The views of a scene show one set of named points, each view turned or mirrored, shifted and resized as a whole, with a little noise and some points left out.

Scene 1
View 1
nul: [ 19   1  -8 -18  -3   4  17  17   6  -9 -17  -6  -3   7  -4  18   4 -14
  -3   2  24 -17  -2  -3 -16  -8   8   4   2   1 -10 -13]
gisi: [ 16  -4  -5 -11  -8  -5  11  15  -1 -16 -21  -7  -9  17  -9  31  -5   4
 -12  -5  13  -8   1   7  -3  -9   4   8  -2  -2  -9 -11]
sebod: [ 15  -4  -2 -24  -8  -4  12  16   9 -17 -22  -7  -2   9   1  33  -7  -1
  -7  -7   8  -8   0  10   0 -24   5  11  -6  -3 -14  -8]
pupi: [ 14  -5  -5 -19  -7  -4  12  15   6 -20 -24  -7  -7  14  -1  35 -13  -1
  -9  -7   9  -2   4  12   3 -18   5  15  -4  -1 -15  -5]
Fizuz: [ 20   1  21 -26 -10 -15  -2  15  19  -8 -13 -10  -1  10  -2  41   2  24
   5  -4   6 -19  -4  13  -1 -23  -1  -1 -20   3  -5 -11]
fovav: [ 14 -10  14 -24 -12 -20  -5  12  12 -20 -22 -10  -8  20   0  50 -13  28
  -4 -14  -4   1   2  26  17 -32  -3  15 -21  -3 -13  -3]
Bavud: [ 28   3  17  -4  -9 -19  -2  20   9  -4  -6 -11  -8  19 -21  32   5  36
  -1  -9  12 -26  -4  11  -9  -3  -6  -9 -11   5  13 -14]
tuki: [ 18  -2  -8  -6  -4  -2  16  18   1  -9 -17  -7  -4  11  -9  22   0  -4
  -9  -4  19 -18   0   3 -13  -6   7   2   2   1  -6 -10]
Pes: [ 11 -14 -16  -1  -7  -4  12  17  -8 -23 -26  -7 -13  26 -12  33 -21  -2
 -19 -10   9   6   6  11   8 -12   1  17   8  -6 -14  -2]
vor: [  8 -16 -24  -6  -5   5  25  15  -7 -26 -32  -6 -13  16  -3  27 -21 -22
 -21  -5  15   6   6   6   3 -12   8  22  11  -6 -24  -3]
sekaz: [ 12   4  12 -46  -7  -7   3  10  24 -15 -24  -6   2   2  15  40  -2   0
   8   0   6  -8  -2  14   3 -37   8  14 -24  -1 -22 -10]
sazo: [ 24   9  11 -20  -7  -5   5  19  16  -4 -12  -7   1   2  -5  22  10   9
   4   2  18 -29  -6   4 -17 -12   5  -5 -15   8   0 -16]
roge: [ 22   1   2  -8  -7  -7   9  18   6  -8 -16  -7  -7  13 -13  25   0   8
  -6  -5  17 -19  -2   2 -11  -5   2  -2  -6   2  -4 -13]
posom: [ 20   2   8 -11  -8 -10   5  19   9  -6 -11  -8  -5  13 -12  26   3  15
  -2  -2  15 -22  -3   4 -13 -10   3  -4  -8   4   1 -14]
vumi: [ 10   5  -7 -49   0  11  18  12  21 -14 -27  -2   5  -8  20  22   4 -36
   8  10  16 -11  -3   1 -10 -32  20  16 -14  -3 -29 -12]
vebo: [ 29   7  12  -5  -6  -8   3  24   8   1  -5  -9  -4  12 -18  21  13  19
   0   0  23 -34  -5   0 -24   2   0 -15  -7   5   9 -21]
Pabub: [ 16 -12 -11  -1  -9 -10  11  18  -6 -20 -21 -11 -12  24 -11  37 -17   9
 -18 -11   7   2   5  14   6 -11  -3  12   1  -3 -14  -4]
Vaz: [ 15   4 -10 -33  -1  13  22  15  13 -14 -24  -3   3  -4   7  19   2 -30
   0   7  21 -16  -4  -2 -16 -20  15  11  -4   0 -21 -11]
View 2
Bavud: [ 15  26  -3 -24 -14  14  20 -14   0  -5 -19   7   2   8 -21  -8  13   8
  12 -24  20  10  -9  14  34  -9   3   2   1 -16  12 -16]
vumi: [  5  -5 -30  -4  18  -6  -6   4  12  12  -5   0  11   5  17   4  10   0
   6 -24  -6   0  13  -4 -21   8 -19  20 -12 -15 -20  12]
tuki: [  2  21 -21  -9   8  -8  12 -11   9   9  -6  -3  -8   8 -12 -14  13  16
  11 -14  15   2   9   3   6   3   0  13   5  -6   4  -9]
vor: [  1  21 -22  -3  27 -23  -9  -9  17  19  11 -19 -10   2 -14 -12  16  15
  -1 -12   5  -9  15  12 -12  -1   5  39  15  -1   4 -18]
gisi: [  7  19 -15 -12  11  -5   4 -10  10   7  -4  -7  -3   4 -13 -10  16  12
   6 -22  11  -1   4  13   8  -3   4  22   6  -8   4 -15]
Pes: [  8  25 -12 -10  19 -13  -4 -12  15  12   9 -15  -7   0 -23 -12  19  14
   0 -17  10  -6   7  18   3  -6   7  36  14  -6   8 -23]
Pabub: [ 12  27  -8 -15  15 -10  -2 -11  13   6   4 -13  -6   0 -23 -11  18  14
   1 -18  11  -5   6  20  12 -11  10  32  11  -7   8 -25]
fovav: [ 25  16   9 -25   8   6 -12  -3   7  -3   3  -7   8  -4 -15   7  19  -5
  -7 -32  -2   0  -5  31  22 -17   7  32  -1 -22  -4 -19]
sekaz: [ 18   0 -11 -19  11   4 -11   5   7   3  -5   2  15   0   8  12  15  -6
   0 -32  -5   4   2  12   2  -7 -10  23 -11 -24 -18   0]
sebod: [  4  10 -22  -7  14  -7  -1  -4  12  12  -5  -5  -2   2  -1  -5  12   9
   6 -19   3  -1   9   5  -6   1  -7  21  -2 -11  -6  -4]
roge: [  7  20 -17 -13   2  -1  10 -11   8   4 -11   0  -3   9 -12  -9  12  13
   9 -20  16   5   1   7  13  -3  -1  10   2  -9   6 -12]
posom: [  9  19 -15 -19  -1   5  13 -11   5   1 -14   5  -1   9 -11  -7  11  10
  11 -20  14   8  -1   8  16  -4  -2   5  -1 -13   2 -10]
vebo: [  6  22 -16 -16 -11   8  27 -14   2   0 -22  10  -4  13 -13 -16  11  15
  21 -18  22  13  -2   1  24   0  -3  -7  -1 -12   9  -7]
Fizuz: [ 17  13  -2 -25  -1  12   3  -3   1  -8 -12   6   6   1  -8   6  15  -1
   5 -29   3   8  -6  15  24 -12  -2  11  -8 -21  -3  -9]
sazo: [  9  13 -15 -16  -5   7  15  -8   3   1 -19   7   2  11  -4  -4  12   6
  14 -23  11   9  -3   3  12  -2  -7   3  -9 -17  -4  -1]
View 3
sekaz: [ -3  15 -15  18  26   0   5  -6   5  11 -27  41  18  14  -3  14 -26  42
  23   3   1   8  20  -4   9   1 -11   2  38  -8 -20  -7]
fovav: [ 11  24 -31  50  17  -9  -8 -19 -12  10 -33  17   0  17 -21  14 -37  38
  10 -19   6  -7   1 -12   2  -3 -23 -22  13 -21 -18   6]
Vaz: [-14 -13  13 -22  34   2   3  15   5  -8 -14  22  30   4  14  15   5  47
  10  15   7  10  17  -3   7 -12  16   8  21  -9   5 -11]
vumi: [-10  -8   6 -16  32   5  16  14   8  -4 -20  37  40   7  11  20  -6  45
  22  17   5  19  25  -1  15  -9  15   7  42  -1 -10 -13]
Bavud: [-21  49   7  40  28  -8 -35 -42   3   8 -11  -7 -41 -11 -16 -20 -33  33
  -5  -6  -1 -40  -2 -25 -27   6 -33   6  -8 -29   4   8]
pupi: [ -1   3 -11  16  25  -3  -3   3 -12  -3 -22  12  13   9  -4  18 -12  41
   5  -7  11  -3  -1  -7   1 -15   3 -17   1 -21  -1  -1]
Pes: [  4  -7 -18  19  24  -5 -10   9 -25  -8 -24  -5  11  13  -8  24 -10  42
  -6 -15  13 -10 -14  -9  -2 -26   8 -27 -21 -29  17  -1]
gisi: [ -8   3  -4  13  29   1 -13  -2 -12  -4 -18   4   1   6   0  12  -8  41
  -3  -5   9 -13  -3 -14  -6 -18   2 -12  -6 -27  10   2]
posom: [-17  22  11  10  30  -1 -16 -17  -1  -2 -13   2  -7  -3  -1  -3 -16  35
   2   4   4 -18   4 -15 -12  -6  -8   8   5 -20   6  -1]
sazo: [-21  23  18   5  31   0 -13 -12  13   1 -11  11  -6 -10   5  -7 -14  38
   8  10   1 -13  14 -15 -12   1 -12  17  18 -17   0  -4]
sebod: [-10  -3  -1  -2  29   1   0   8  -2  -8 -18  18  21   8   3  18  -5  41
   8   5   9  -1   7  -5   1 -16   9  -2  11 -16   4  -6]
vebo: [-30  29  28   7  33  -3 -26 -23  10  -3  -5  -5 -19 -15   5 -18 -11  35
  -4   9   0 -30   3 -20 -23  -1 -10  19  -1 -24  13   2]
vor: [ -1 -24 -19   1  25   1  -2  24 -24 -12 -25   0  25  14   2  31   3  44
  -8 -13  12   0 -12  -5   5 -35  24 -25 -19 -23  17  -5]
Pabub: [  0   3 -16  28  22  -6 -12  -2 -21  -4 -22   1   6  11 -11  20 -16  40
  -8 -17  11 -13 -12 -14  -5 -19   4 -28 -16 -28   8   2]
nul: [-22   3  19  -7  33   4  -9   7   1  -8 -10   7  11  -5  12   6  -1  42
   0  10   8  -9   8 -11  -7 -15   9   7   4 -18  13  -7]
View 4
roge: [  8  12 -23   4  -6   1  10   4  -2   2   2  12   8  29  19  -5   0  11
  -7   5  -5  30   4  -2   7  -9  -8 -14  10  -5  -1  -1]
gisi: [ 17  13 -14   4   2   9  13   5  -9   1  10   6   7  26  16   4  -1   9
   3   3  -9  20   1  -3  21 -13  -8 -12  17  -1  -3   5]
Pes: [ 27  15  -5   6   9  12  15   6 -21   9  19   3   3  27  14  19  -4   6
  10  -5 -15  11  -3   1  38 -11 -11 -15  35   7 -12  13]
vor: [ 30  23   5   5  10  18  20   9 -15  17  18   7   6  35   9  35  -6  12
   3  -2 -25   6 -21  -8  46 -18  -5 -18  33   9 -12   5]
nul: [ 10  17 -10   3  -4   6  15   8  -3   2   3   8  12  27  16   6   2  15
  -7   4 -12  24  -6  -3  18 -10  -4 -15  11  -1   1  -4]
posom: [  6  11 -25   3  -7   0   7   2  -4  -4  -1   8   9  26  21 -12   5  10
  -5   9  -2  32   7  -2   1  -8  -6 -10   1  -9   3   1]
sazo: [  1  12 -19   1  -8  -4   8   7   5  -4  -7   8  17  22  22 -15   9  14
 -14   8  -2  33   3  -1  -4  -6  -2  -9  -7 -11  10 -11]
tuki: [ 11  16 -21   5  -5   6  14   5   0   6   5  15   9  33  16   8   1  18
  -4   3 -10  25 -11 -10  13 -13  -6 -16  12  -5  -1  -5]
vumi: [  9  31  29   0  -7   7  12  20  10  13  -4  -2  32  12  20  15  21  18
 -31   8 -21  10 -28  -1  22  -6  15 -14 -14  10  17 -23]
pupi: [ 18  16   3   3   7  10  10  12 -13   1  13  -2  11  16  17  10   1   5
  -4   1 -16  13   0   1  27 -11  -4 -13  14   7  -3   2]
Bavud: [  6   0 -45   2  -5  -7   4  -1 -10 -14  -2   7   3  20  25 -31  -3   3
   4   6   7  41  27   4  -9  -9 -16 -10   6 -16   0  11]
sebod: [ 12  21   3   2  -1   7  13  14   0   5   5   7  21  22  14  12   5  10
 -12   2 -15  18 -14  -6  25  -9   0 -14   5   4   6  -7]
Vaz: [  8  28  12   1  -8   7  15  13   9  12  -5  10  24  28  16  19  15  22
 -22   6 -16  18 -28  -5  18 -10  10 -17  -3   4   7 -19]
sekaz: [  8  20  29  -3  -1   8   2  21  -7  -5   1 -16  28  -4  27  -9  15   0
 -19   6 -14  13   5  10  16   0   7  -2 -13  11  18  -6]
Fizuz: [  8   6  -7   0  -2   2   2  12 -11 -14   2  -8  17   3  27 -24   8  -2
  -6   8   0  27  25   8   3   0  -5  -6  -5  -4   7   6]
Pabub: [ 26  10 -13   4   7   8  11   6 -22   0  20   0   1  22  15  10  -7   2
   9  -2  -9  14   9   1  30 -16 -12 -11  32   3  -9  15]

In a view up to two points have been moved. Name them for each view, in the order of its rows, or write none.
view 1: sebod
view 2: none
view 3: Bavud
view 4: nul
